Points, in no order, along strands that fork and pass close to each other.
In the rows, zero is written as 128.
Points whose rows are less than 185 apart are linked; no others are. Some points are linked to none.
Q629: [101  77 108  90 148 108 115 108 124 117 187 118 160 142 133 171 133  46
  93 120 142 121 168 110 142  95 167 151 173  87  99 109 129  63  66 150
 188 149 108 124 129 123 128 111 143 116]
Q998: [146 129 173 133 131 156 105 153 140 161  57 139  95 172 107 140 127 122
 129 156 125 147 116 151 116 101  88 144 126 179  87 188 134 184 164 162
  91 163 168 155 142  64 127 142 171 107]
Q379: [148 115 173 125 163 116 126 151 158  83  92 175 116  99 202  94 111 116
 123 138 137 119  99 128 111 135 120 126 146 124 151 116 143 146 146  53
 124 168 154 108 153 169 152 109 115 150]
Q671: [127  78 178  84 153 125 125 119 111 127 145 102 133 142 123 143 149 145
 123 208 191 106 147  91 158  92 128  86 142 136 110 130 159 140 130 203
  95 124 141 116 126 105 119 127 141 101]
Q283: [154 142 110 160 185 133 142  69 178 160 130  99 124 101 111 119 182 143
 174 191 148  86 144 126 105  93 123 127 100 152 106 160 134  90 117  94
 129 108 142 154 109 177 157  88 141 125]
Q431: [163 108 132 154 121 115 116 124 131 166  90 147 152 158 119 130 141 104
 144  84  86 157 138 177  94 124 134 178 110 150 104 159 104 169 148 151
 160 112 178 116  82  95 189 150 164  89]
Q55: [118 105 167 133 155 134 179 150 132  53 131 150 134 102 177  87  72 108
 116 170 155  93 109 117 130 151 148 133 165  86 144 119 130 116  89  88
 105 144 128 135 150 155 142 106 102 153]
Q599: [147 112 166 102 106  98 123 108 120 119 125 122 147 165 128 174 130  98
 181 109 182 146 138  96 109 163  97  81 120 106 133 139 165 110 101 170
 106 145  85 135 115 126 117 126 146 103]
Q726: [ 78  69 130 138 150 147  88 116 120 180 215  93 129 121 145 169 166 136
 141 157 200 127 198  69 147  98 159  75 166 152  89 104 150  70 111 192
 146 107  78 133 120 130 128 115 113 148]
Q971: [150 152 105 135 140 127 115  76 141 167 112 121 127 150 112 113 184 120
 164 110 112 138  86 109  83 151  97  79  93 144 120 160 146  93 156  85
 159 125  63 181 112 193  83 131 134 109]
Q761: [156 165 135 151 167 133 139  97 146 147  92 157 152  98 182  50  87 180
 131 128 112 112 102  91 101 129 136 135 123 154 143 138 123 190 164  52
 142 116 102 154  87 177 147 158 106 113]
Q725: [ 71 160 105 159  77 163 167 145  75  91 197 153 151 142 115  80  87 185
 107 121  98 106 175 120 159 131 177 163 191  98 125  95  77 162  86 143
 170  92 146 107 119 145 137 133  96 160]
Q354: [113 159 163 142 123 220 122 120 105 155 102 132 142 137 138  86  63 154
  85  76  99 151  94 140 102 137 116 133 157  98 135 153 110 179 114 116
 111 115 123 147 123  87 124 165 100 115]
Q832: [197 162 192 165 129  87 121 160 143 112  33 174 145  98 168 122 119 147
 171 117 113 150 123 147 119 150  87 120  94 178 140 106 143 161 214 111
  99 142 161 115 115 148 186 135 124 117]
Q54: [139  89 149 147 168 151 163  97 131 121 136  59 110 104 142 136 139 118
 105 154 161 132 137 118 114 140  98 147 130 109 148 122 169  57  81 152
 125 130 125 145 151 109 142 101 113 145]
Q892: [ 77 120  47  85 130 144 148 101  98 164 148  59  93 115  88 170 142 128
  85 120  82 109 142 119 144 121 148 146 108  96 111 140 141 111  90 116
 118 121 113 152 135  93  94 135 139 107]
Q814: [ 95 155 161 176  81 161 174 148  95 144 159 124 113 138 145 125 125 148
  73 119 138 112 165 154 123 171 119 153 176 105 131 134 134 101  72 197
  99 113 145 153 128 122 149 106 108 126]
Q609: [114 155 107 164 103 152 173  97 127 116 137 123 107 103 135  78  70 106
  91 126  97 141  97 136  87 116 152 185 116 105 126 149  83 103  82  65
 169  76 129 144 145  77 145 122 109 166]
Q966: [ 92 119 106  97 128  95 103 158 129 139 129 128 126 134 117 157 162  90
  93  90 133 108 153 117 140 128 120 103 147 111 126 137 186 145 108 132
  83 168 154  96 130 202 100 130 123  85]
Q399: [158 108 125  75 170  80 142  96 125 136  84 139 153 149  98 139 168  68
 143 135 118 138 108 140  94 145 111 154  93 136 109 166 177 114 152 141
 140 187 127 183 114 165 115 120 175  44]
Q100: [145 102 156  81 106  57  77 165 140 101 104 160 127 128 126 182 150  82
 135 123 122 199  83 165 133 124 102 118  89 167 127 104 104 125 200 130
 142 175 138 141 157  94 104 141 141 139]
Q953: [129 111  97  95 133 123 132 130 141 120 170 138 152 167  77  89 108  62
 112  91 110 153 114 164 105 150 149 174 146  79 167 161  76 110 105 142
 160 150  87 148 137 100 122 134 144 117]
Q162: [112 152 177 147 166 196 115  75 150 160 127 139 136 122 139 125  87  98
 148 156 153 160  87  92 123  82 123 134 180 119 103 164 101 127 146 159
 168 155  96 185 144  59 118 169 142 117]
Q535: [170 166 178 126 124 121 111 171 149  96  25 125 113 117 153 123 122 122
 150 142 142 124  91 138 139 129  66 105  69 150 146 115 169 161 204  61
  62 194 163 109 159 111 139 130 143 123]
Q357: [167 144 150 186 113 169  83 107 113 152  97 121 121 181 176 157 138 123
 194  84 147 137 149 113  58 157 142  89 122 136 115 137 135 159  93 107
 122 102  66  85 120 131 173 124 133 134]
Q626: [160 143  70 107 117  44 168 153 136 132 124 158 128 136  93 118 168 135
 138 120  96 118 113 187 138 138 119 204  99 134 163 138  83 120 158 106
 138 140 159 144  86 152 138 104 164 108]
Q534: [110 168 100 164  94 141 124 116 130 160 165 122 104 114 160  97  97 155
 150  78 103 144 112  86 114 142 168 150 125 125 116 112  80 142 125  51
 171  74  52 133 131 161 123 150  73 163]
Q113: [177  94 115 125 125 103 154 140 107 106  50 159 122 157 173 178 152 153
 103 124  84 103 139 141 111 154 114 177  87 143 124 137 192 160 133 114
 103 172 168 109 139 135 166 100 139 118]
Q529: [125  88 165  86 124  44 113 170 145 103 118 119 110 125 134 159 152  50
 117 149 170 141 105 133 158 108 105 112 133 131 124  95 151 100 179 154
 103 178 145 132 171 123  79 124 133 149]
Q922: [140 141 109 101  96 104  76 124 137 169  88 122 132 156  99 192 186 112
 157  90 100 144 156 126 117 141  72 109  65 175  70 154 165 152 151 185
 114 143 137 148 127 125 113 156 166  77]
Q372: [184 153  55 155 107 105 151 160 146 138 115 147 103 155  75  90 145 103
 133 101  99 114 106 192 117 156 139 175  84 118 151 131  68 146 149  78
 138 128 151  94 129 122 154  90 168 145]
Q414: [172 176 113 117  85 114 158 214 145  85  71 147  92 132 138 119 103 112
 153 135 123  94 108 151 150 159  89 132  79 130 167 118 139 150 188  35
  55 162 154 106 153 135 129 100 152 157]
Q984: [108 151 182 168 148 178  62  80 153 187 162 103 112 106 160 164 132 103
 166 123 149 186 113  72 121  81 117  97 184 138 101 136 123 107 156 154
 160 143  77 169 163  79  80 170 126 166]
Q422: [ 67 107  30 107 143 158 140  80  83 136 190  43 134 137  88 136 163 142
 109  92 103 120 169 105 121 121 158 129 102  90 115 121 125  67  69 113
 155  77  93 132 134 132 117 125  98 143]
Q225: [104  88  92  78 160 128 139 103 119 141 187 125 126 127  88 128 175 208
 102 154 111 176 116 116 143 125 139  98 115 146 142 112 113 103 154 184
 169  90 107 164 122 146  85 136 111 135]
Q262: [101 169 133 117 130 109 141 154 126 139  90 130 145  72 119 118  98 123
  95  80  93  84  98 153 177 110  92 140 121  99 141  89  98 158 185 101
 109 125 194 107 111 132 113 146 110 107]
Q741: [157 115 196  63  99 134 100 116 115 123  97 166 211 143 162 164  93 152
 167 123 135 153 128  76 138 117  90  65 112 156 126 153 156 204 165 139
 122 128 127 139 102 105 116 176 156  54]
Q839: [135 159 131 119  62  87 147 116 114  88 134 142 133 129 165 138 103  92
 140 107 125 132 133 129 135 162 125 124  94 126 143  87 147 118 130  80
 136 131 104 128 129 146 117 131 114 141]
Q349: [146 153 177 156 131 128 139 102 144  96  92  92 124  36 148 111 105 130
 148 180 146 107 110 126 151  94 104 119 114 122 115  91 116 107 160  73
 121 127 150 128 123 106 129 126 101 154]
Q812: [123 153 169  78  85  97 114 130 115 106 111 161 192 126 113 138  89 127
 143 118  94 135 130 133 155 110  96 109  90 151 125 134 114 205 191 137
 125 115 165 147  72 107 104 164 139  58]
Q470: [183 109  94 101 125 135 105 147 132 140  78 133  92 173 130 122 143 172
 131  97  79 159  92 122  98 146 122 147  78 164 133 164 145 175 167  74
 140 152  98 144 138 108 113 147 155 108]
Q657: [ 97  85  88 113 205 108  75 127 140 154 100  92 105 147 111 155 195 109
  98 101 137 110 141 103 116 125 113 115 150 113 111 149 173 114 101 137
 105 140 138 104 158 181 133 118 131  98]
Q955: [122  76 158  85 160  99 108  61 132 148 145 103 169 106 140 165 108  42
 150 146 169 146 127 102 133  90 127 106 172 108 106 114 138  75 114 162
 182 140 105 145 118  70 124 115 143 113]
Q946: [113  81  87 142 119 141 110 125 107  85 143 113 108 174 136 150 144 122
 132 145 164 113 198 109 142 120 179 123 152 105  91 108 135 139  57 146
 132 126 125  48 144 135 159  85 141 146]
Q449: [129 168 127 173 117 187  85  90 133 164 165 109 132 130 145 138 115 139
 181  85 138 148 141  73  87 113 162  95 134 129 114 126 129 128  96  83
 151  66  39 118 102 136 141 129 101 142]
Q921: [141 131 140 143 128  98  90  92 121 109 102  92  91  75 134 152 148 117
 128 149 135 126 115  83 141  92 121  89  76 147 101  86 136 111 122  58
 146 101 120  94 144 118 108 108  80 176]
Q471: [178 157 174 203 125 172 134 118 125 144  86 159 167 177 148 109  96 116
 168 101 132 112 159 123  80 168 129 128 157 119 124 168 140 179 110 123
 117 125 122  86  87 135 189 129 148 112]
Q758: [132 103 156 109 146 133 146 132 123 141  95 102 139 118 103 140 146 187
  84  96 101 134 124 153 137 147  95 120 102 135 164 123 148 153 158 184
  82 131 169 122 109 102 117 135 123  90]
Q499: [109  86 129  88 166 111 109 108 141 135 194 120 179 113 120 160 116  76
 147 126 167 150  99  62 140 109 148  41 146 119 113 109 126  53 131 153
 172 114  77 140 125 137  89 127 106 120]
Q896: [ 92 107 160 142 149 168  63 112 139 172 170  84 115  95 161 169 138 108
 109 144 165 132 146  66 144  82 147  80 191 135  93 114 131 111 119 181
 136 120 104 129 145 120 105 165 108 150]
Q136: [136 142 116 104  98  64  95 163 149 157  83 166 152 151 113 164 171  91
 128  66 114 127 135 136 118 152  84 106 100 139 126 137 171 141 156 126
  89 175 140 126 131 197 114 134 137  93]
Q664: [133  97 183 141 100 111 178 124  72  88 106 149 166 126 144 111  60  71
 119 142 153 107 138 173 122 117 143 140 149 107 127 127 114 113 120 152
 139 127 202 122 102  82 173 107 134 133]
Q844: [103 124  86 137 148 180  99 136 157 155 156  74  76 130  88 126 160  98
 140 158 158 115 132 124 109 105 135 127 129 129 110 159  94  95  96 137
 102 117  99 123 175  92 121 124 130 174]
Q323: [130 108 167  74  70  94  97 177 140  86 118 176 138 109 173 148 107 139
 121 120 119 184  83 153 162 120 108 109  85 183 138  74 127 179 189 124
 134 153 136 120 154  84  82 158 128 150]
Q106: [117 126  77 150 122 148 167 124 156 111 176 157 111 125 162  85  96 128
 122 130  97 129 105 105  89 125 187 179 126 111 131 150  97 114  80  51
 183  90  62 159 147 150 137 150  91 166]
Q307: [ 75  87  77 113 189 148  93 115 114 181 141  52 112 125  81 161 179 126
  95 133 119 124 167 104 144 101  99 134 126 135 101 144 161  95 116 188
 105 129 149 159 136 113  83 132 137  91]
Q101: [114 126  91 115  86 122 130 159 124 145 103 170 149 181 158 132 117 167
  79  83  91  90 184 136 150 151 121 151 124 125 114 119 148 225 124 127
  82 142 164 104  92 169 134 149 139  74]
Q809: [115  99 147  90 149 116 138  89  95 147 131 110 185 119  92 150 134 166
 119 123 106 153 151 149 114 134 123 152 133 137 117 147 141 132 130 208
 142 122 162 168 105 118 145 142 124  68]
Q299: [ 87 140  98 139 126 170  65 138 143 169 142  90  62  91 113 153 163 208
 104 136 113 120 125 115 158  88 104 105  90 162 112 131 125 149 148 117
 101 111 116 127 136 110  80 140  94 156]
Q447: [158 188 151 198 103 147 118 127 131 106 118 104  71 104 102 113 118 166
 162 125 157 123 127 153 118 147 131 112 111 127 131  99 111 119 113 145
 111  91 103  95 135  87 164 113  95 186]
Q969: [128  80 110 113 141 138  93 124 141 119 162 145 147 144 133 145 113 201
 125 148 121 155 153  99 124 112 186  94 154 162 101 131 114 202 112 153
 169  92 109 101 110 138 130 154 115 129]
Q11: [144 105  72 146 110 104 109 109  91 101 154 132 160 185  86 142 150 114
 159  99 120 101 185 146 126 124 163 147 136 107 108 112 106 146  58 143
 176 126 134  56 122 149 184  90 153 115]
Q430: [151 179 168 187 126 144  88 151 123 134  99 123 118  97 150 132 112 134
 140  80 143 121 118 156 114 166  93 101 146 113 162  96 122 150 126 129
  88 125 139  68 146 147 158 128 106 145]
Q236: [137 146 148 101 100  91 130 133 137 129  82 169 173 144 136 173 122 181
 123  93  88 110 157 116 150 131 111 121 102 167 118 113 151 212 182 133
  97 129 199 105  79 167 128 179 131  58]
Q147: [120 115 111 115  43  90 137 165 101  78 151 193 127 164 150 142 136 124
 148 143 129 108 159 135 167 169 155 126 135 130 119 106 125 134 101 145
 130 156  91 112 128 187 103 138 117 124]
Q740: [103 136 156 120 104 109 126 136 121 138 188 136 140  99  96 143 141 130
 141 190 168 110 158 125 162 118 106  87 146 150 109 113 137 112 165 211
 102 106 123 148 109 119 100 133 124 114]
Q21: [171 168 109 194 138 166 134 127 163 142 117 127  82 136 153 110 183 154
 187 135 130 129 127 119  81 180 104 114 105 146 133 159 149  99 142 101
 111 101  68 172 134 188 136 139 139 122]
Q380: [119  91  99 125  84 107 139 176 100  82 157 158  89 175 168 155 127 145
 114 147 152 111 162 131 147 146 160 135 159 144  95 119 139 142  74 126
 117 135 111  83 167 130 138 122 132 153]
Q850: [153 173 190 157 127  90 133 134 118 125 103 151 152  83 152 130 120 144
 152 127 142 100 132 156 143 156  86 103 127 136 151 103 151 115 169 138
  97 135 159  95 111 187 151 126 111 101]
Q801: [110 158  57 127 107 156 114 130 133 147 174  98  64 151  84 144 187 131
 158 114 125 134 136 155 127 133 123 113  89 146  99 149 111  62 129 150
 130 112  81 154 155  96 102 124 144 156]
Q945: [155  70 170 115 158 124 102  78 127 147 106 124 158 132 167 179 120  93
 160 124 139 173 117  90  86 113 128  95 135 157 103 151 158 128 127 144
 154 132  80 131 116  87 125 141 149  97]
Q286: [145 134  72 204 105 114 174 103 116 159 144  88 111  87 161 150 189 170
  94 106  98 137 141 160 125 149 117 183 102 101 153  96 128  56  93 117
 150 130 157 134 125 150 172 100 112 172]
Q223: [ 93 116 123 143  97 161 152 150 126  81 203 179 146 151 135 113  94 174
 122 173 126 152 169 137 150 105 206 130 187 131 105 108  84 175 114 155
 173  77 140 109 118 134 126 135 120 148]
Q944: [122  72 144  79 149 111 173 130 105 104  92  78 112 116 114 134 155 150
  86 149 117 124 111 132 140 150 100 132 106  95 163 117 176  96 130 152
 100 157 146 131 152  98 111 111 114 144]
Q874: [168 155 144 200 130 181 132 130 165 140 123 126  80 130 168 117 149 140
 167 172 166 101 157 126  78 172 114 145 139 136 132 137 175 109  88 127
  79 105 103 131 119 186 173 103 124 134]
Q5: [156 120 113 107 103  69 126 133 126 118 110 162 184 165  99 143 129  77
 148 116 108 105 167 162 117 113 151 138 131 128  94 142 117 170 126 136
 156 128 176  84  93 117 156 113 170  84]
Q193: [114 145  69 134  83  93 139 135 119 115 139 112  80  95 100 142 147 115
 132 121 120  95 128 115 164 132 135 104  98 113 123  86 118  75 121  82
 143 114 128 105 134 162  97 113  96 169]
Q344: [107  82 110 110 113 144 126 104  75 104 185  75 138 185 107 142 154 137
 150 109 164 146 152  98 152 164 170  87 134  89 146  88 134  59  72 187
 147 122  59 123 155 104 123 115 119 168]
Q669: [155 156 135 147 142 142  81 126 165 151 116 174 123 127 203 126 115 149
 142 140 125 136 114  98 107 122 142 121 138 175  95 148 161 162 140  62
 144 123  74 123 120 170 131 164 140 134]
Q891: [131  90 161  88 136 160 104 117 128 111  98 139 121 164 125 133 104 127
 134 182 159 136 136 125 128  94 100 100 129 140  87 163 153 199 140 175
  90 128 134 131 147  65 123 134 167 110]
Q878: [ 99  94 125 118 136 172  82 126 147 153 150 132  90 119 143 143 120 211
  77 134 108 142 141 108 133 112 141 123 114 163 102 134 131 193 124 113
 119  89 129  99 139 101 122 144  83 161]
Q51: [ 88 104  73  93 115 152 161 121  91  85 179  64 134 150 104 110 141 148
 107 116  94 127 129  77 149 148 172 114 113  73 146  91 127  87  52 117
 158 109  76 128 139 149 115 154  91 155]
Q817: [ 93 111 162  99 104 110 186 156  60  63 136 127 181  95 135  87  70 115
  68 133 142 121 140 174 164 137 143 148 151  78 156  88 103 130 148 123
 134 136 222 147 113 106 119 126 106 124]
Q523: [137 132  70 120 108 119  55 142 134 169 140 119 103 189  63 181 208 124
 161  96 123 145 157 145 122 123 110  92  88 174  87 160 129 108 138 170
 117 118 109 138 132 125 104 118 174 114]
Q815: [114 151 156 162 102 199 156 121 101 130 141 119  99 135 119  77  80 116
 113 126 135 166  75 158  91 138 143 130 157 103 142 157  88 106 110 122
 152  96 112 146 136  55 137 125 104 168]
Q377: [170 100 130 104 123  93 148 142 141 116  86 181 135 163 166 133 120  97
 132 161 126 118 137 151 104 161 110 170  93 157 129 158 178 139 164 104
 124 180 135 160 111 144 145 119 157  86]
Q965: [149 145 169 148 118 137 134  94 132 147 112 139 177 125 127 122 119 107
 137 117 114 148 106 171  96 156 119 135 119 124 133 162 120 124 134 153
 169 121 139 163  94 111 154 159 145  62]
Q644: [103 106 110  97 178  52 144 134 122 129 163 119 151 101  84 129 198 164
  96 109 129 155 103 142 157 141 116 112 116 152 158  98 134  80 171 185
 154 146 161 146 127 183  70 116  97 128]
Q365: [129 133  79 147 156 109 137 185 146 131 115 146  98  99 132 129 153 205
  66 121 103 108 117 142 152 130 131 156 154 140 174 115 117 138 139 119
 103 134 178  68 150 181 138 110  95 182]
Q342: [116 209 149 167 128 181 153 121 138 112 187 161 122 129 144  78  83 184
 190 159 159 108 161  87 131 142 163 108 168 132 159 117 107 130  92 138
 107  69  76  96 102 163 153 130  98 154]
Q524: [123 147 121 146 113 162 143 136 110 130  98 153 157 163 143  93  78 104
 130 115 152  67 170 127 119 148 157 133 175  88 134 143 133 172  68 127
  98 121 147  78 101 157 181 117 147 103]
Q439: [ 83 130 166 111 129 120 181 138 112 105 188 112 182  75  79 100  95  65
  86 140 161 116 123 138 165 121 136 141 167  76 164  89 103  62 128 159
 130 128 171 157 111 133 113 134 104 126]
Q824: [ 92 136 176 102 169 163 115 140 120 119 122  97 158 112 115  69  75 131
  77 101 127 139  81 138 134 125 138 112 171  88 185 121 116 150 129 139
 108 132 127 151 138 107  95 158  94 127]
Q765: [154 155 101 179 136 123 118 154 135 145 117 151 124 126 151  98 149 225
 114 105 107  98 153 131 127 146 143 172 122 134 156 114 106 177 126 125
 121 118 157  75 107 212 173 113 126 138]
Q539: [106 110 149  74 159 152  99  88 143 139 139 103 138 107  97 124 136 139
 154 154 156 168  75  65 144  93 127  35 127 141 130  98 130  95 162 126
 163 126  59 178 131 126  58 159 135 147]
Q566: [111 129 107 127 162 141 157  90 149 153 174 147 139 135 118 119 142 114
 152 175 148 115 134 113 107 117 143 138 148 128 123 156 120 101 105 139
 150 123  93 167 113 171 131 113 149 113]
Q288: [122 100 150 136 171 161 122 130 136 110 131 179 148 164 137  81  81 112
 114 152 153  93 136 159  95 112 156 130 207 108 144 165 109 183  79 133
 133 136 166  76 126 146 167 101 153 131]
Q745: [126 159 131 106 111 108 166 202 112  54 103 151 133 106 146  98  97 145
 118 116 102 107 108 153 187 172 129 140 111 107 210  90 128 135 156  53
  74 158 170 110 150 157 129 122 127 148]
Q402: [168 144 103 176 150 102 136  68 155 149 138  98 127 108 114 134 154 133
 161 156 126 112 149 152  92 112 144 166  79 154 115 121 119 131 135  96
 162  79 126 104  97 115 172 106 125 144]
Q875: [148 174  64 132  80  79 167 169 104 129 122 112  89  59 105 157 140 163
 136 121  81 118 123 134 189 113 127 125  73 145 152  75 103 115 167  58
 123 112 161  74 127 121 108 102 135 172]
Q939: [141 126 169 104 173 128 104 103 134 110 111 143 151 152 103 100 108  83
 174 151 150 166  59 116 125  91 112 109 148 128 140 158  93 124 168 132
 136 168  84 195 137  59  81 164 157 102]
Q956: [148 152  94 123  97  85 172 153 120 142 103 102 123  53 120 153 124 160
  98 101  64 139 108 161 182 116  96 177  82 131 158  91 104 127 182  93
 107 129 200 105 122  85 121 107 138 111]
Q957: [108  87 111  89 137  97 133 133 129 114 172 159 187 163 111 125 135  47
 104  96 134 139 147 150 117 128 159 176 187  96 145 132 127 120  78 172
 166 151 134 149 136 151 125 103 145  90]
Q276: [152 130  96 124 118 124 149 161 134 114 129 131 137 162  77  95  88  24
 131  93 112 106 104 185 118 132 150 156 133  92 160 147  88 132 122  88
 123 154 129 119 141 109 145 123 168 121]
Q851: [116 165  67 187 106 146 142 117  91 132 142 139 145 147 111  86 130 208
 112 101  93 103 165 120 142 107 171 183 141 102 121 129  68 178  78 159
 158 101 176  85 100 165 160 108 109 149]
Q196: [155 115 126 111  69 120 165 145 100 111  49 137  81 131 174 162  98 145
 102 137  94 124 122 155 139 144  95 150  64 135 125 136 171 144 139  80
 106 157 158 114 120  45 147 105 135 132]
Q734: [107 161 133 139 133 144 131 118 151 136 159  83  86 111  85  99 112  70
 145 170 153 137  81 110 152  91 125 128 114  98 112 130  89  47 111 131
 126 117  91 146 171  67 110 163 145 165]
Q250: [ 88 118  92 119  97 129 156 135  96 113 111 148 163 171 134 115 110 137
  65 116  94  61 182 146 136 138 157 193 173  94 114 136 130 184  77 136
 128 143 195  93 103 181 132 112 142  83]
Q50: [138 119 104 154 140 153 116 157 160 152  85 155  60 146 147 122 129 103
 107 164 114 125 123 155 116 113 137 199 131 167  97 184 125 159 123 106
 108 163 154 134 150  82 137 123 153 147]
Q571: [158 131 170 119  86 143 172 142  74  86  60 139 112 143 155 105  70 112
 123 157 137  96 124 155 106 150 111 119 106 115 129 144 156 151 149  95
  87 139 184 113 105  63 170  87 146 140]
Q855: [142 101 153 125 163 114  72 123 171 114 120 155 114 126 173 118 126 122
 135 115 127 139  86 102  87 121 145 100 140 148 146 135 121 142 144  84
 150 159  96 113 158 177 141 143 112 132]
Q861: [ 94 164 191 160  93 150 130 145 134 149 185 129 109  89 133 126 109 125
 118 152 154 128 132 139 138 147 124 133 176 120 128 120 127  95 121 213
  97 110 132 141 145 111 112 129 115 125]
Q411: [110 127 132 150 170 202 109 158 162 147 113 160 101 135 160 102 104 101
  92 149 141 113 117 149  98 100 137 162 190 124 132 178 123 159 113 116
 105 154 154 129 147 130 142 127 148 129]
Q865: [128 144 188 127 124 133 148 103 147  96 155  88  97  63 116  93  93 100
 159 204 185 139 106  91 150  82 132  91 147 120 127  94 110  79 153 105
 138  99 124 132 142  69  99 140 111 173]
Q615: [135 158 115 158 114 145  95 123 170 162  89 125  48  86 137 133 127 150
 132 135  99 123 107  95 145  91 114 112  86 180  92 112 136 140 152  40
 108 113 130 108 147 110  84 132 106 181]
Q36: [ 78 120 175 104 186 168 151 146 124 131 165 113 175 107 103  84  91 102
  67 132 145 140  86 144 137  98 144 142 200  83 153 122  99 115 152 204
 138 135 150 176 123 103 114 141 107 111]
Q122: [100 102  80  99 164 143  78 115 137 156 175 106 148 168 106 133 170 205
 167 145 126 162 160 119 119 116 153  89 121 158 118 136 133 126 116 196
 143  79  74 144 110 134 128 140 112 120]
Q920: [146 202 144 147 162 155 141  90 155 140 104 136 139  90 119  49  94 173
 145 132 107 125  91 138 103 107 132 148 104 135 148 144  76 171 182  76
 128  94 126 127  83 122 140 144 131 135]
Q308: [110 101 132 136 180 158 167  92 136 129 159 118 140 120 148 131 141  93
 119 159 155 112 127  94  83 130 127 142 157 105 133 161 177  67  45 121
 118 126  71 162 152 169 132 117 136 136]
Q738: [106 111  93  90 124 104 165 200 120  88 142 155 115 106 142 132 135 184
  69 126  99 108 123 145 191 154 139 168 128 131 164 117 136 142 131 104
  89 153 159 140 141 177  91 127  99 152]
Q606: [162 132  98 162 125  92 158  84 127 133 101  83 105  92 126 169 174 173
 124 113 106 138 150 153 135 130 110 148  64 153 117  92 144  88 114 115
 150 110 162 124 100 111 175  73 100 149]
Q848: [148 190 147 151 147 127 111 155 144 149  78 146 133  97 117  78  85 145
 124 105  86 122  95 175 134 111 116 156 125 122 143 132  73 191 195  89
 124 128 196 128 116 117 148 150 129  97]
Q114: [156  95 141 126 121 119 110 119 135 128 163 113 122 170 131 149 147  72
 170 124 172 159 122 121 107 158 128  79 140 100 154 126 114  71  88 149
 155 144  52 140 170 108 153 114 138 176]
Q149: [122 169 104 195 114 127 188 133 113 152 142 135 115 127 127 150 155 118
 116  93 109 112 150 190 125 179  94 195 128  97 155 139 127  74  94 151
 129 148 153 133 139 133 159  83 138 128]
Q3: [107 101 114  67 146  45 104 170 121 123 155 123 107 115  75 174 187  88
  84 116 153 147 102 124 166 114 118 104 130 159 102 112 157  71 157 175
 121 160 134 161 155 155  52 107 151 142]
Q991: [120  91 147  56 168 128  98 112 141 131 130  98 134 135  96 125 135 100
 132 126 135 180  59  96 143  95  99  93 122 143 108 122 133 119 153 155
 154 168  91 198 154  84  64 172 145 125]
Q997: [113 144 162 155  95 141 208 137 114  64 162 134 132 124 143  72  74 157
 158 174 168  97 155 112 155 158 152 136 168  99 169 127 120  94  56 128
 110  84 122 101 133 162 162 124 106 177]
Q601: [146 116 127  93 182  97 105 108 167 161 109 143 164 154  84 136 176 104
 192 114 141 165 118 106 104 121  96 100 107 147 123 175 134  91 174 152
 147 145  94 180 123 159  99 129 173  69]

Follow the links from the first point to the second, and from the first to the third. Name the last point that the two ways share.
Q431, Q136, Q855 => Q193
Q839, Q162, Q953 => Q955
Q745, Q946, Q761 => Q193
Q955, Q122, Q5 => Q921
Q969, Q761, Q801 => Q921
Q414, Q323, Q839 => Q969
Q984, Q615, Q626 => Q955
Q824, Q236, Q891 => Q524
Q286, Q812, Q571 => Q524

A fork is a point with three links. Follow the links from the first point to the second and name the forks in between, in order.
Q855, Q944 => Q193
Q523, Q745 => Q921, Q969
Q738, Q875 => Q969, Q921, Q193
Q147, Q850 => Q193, Q921, Q969
Q801, Q626 => Q955
Q379, Q865 => Q193, Q921
Q922, Q308 => Q921, Q193
Q377, Q671 => Q524
Q955, Q878 => Q921
Q430, Q644 => Q969
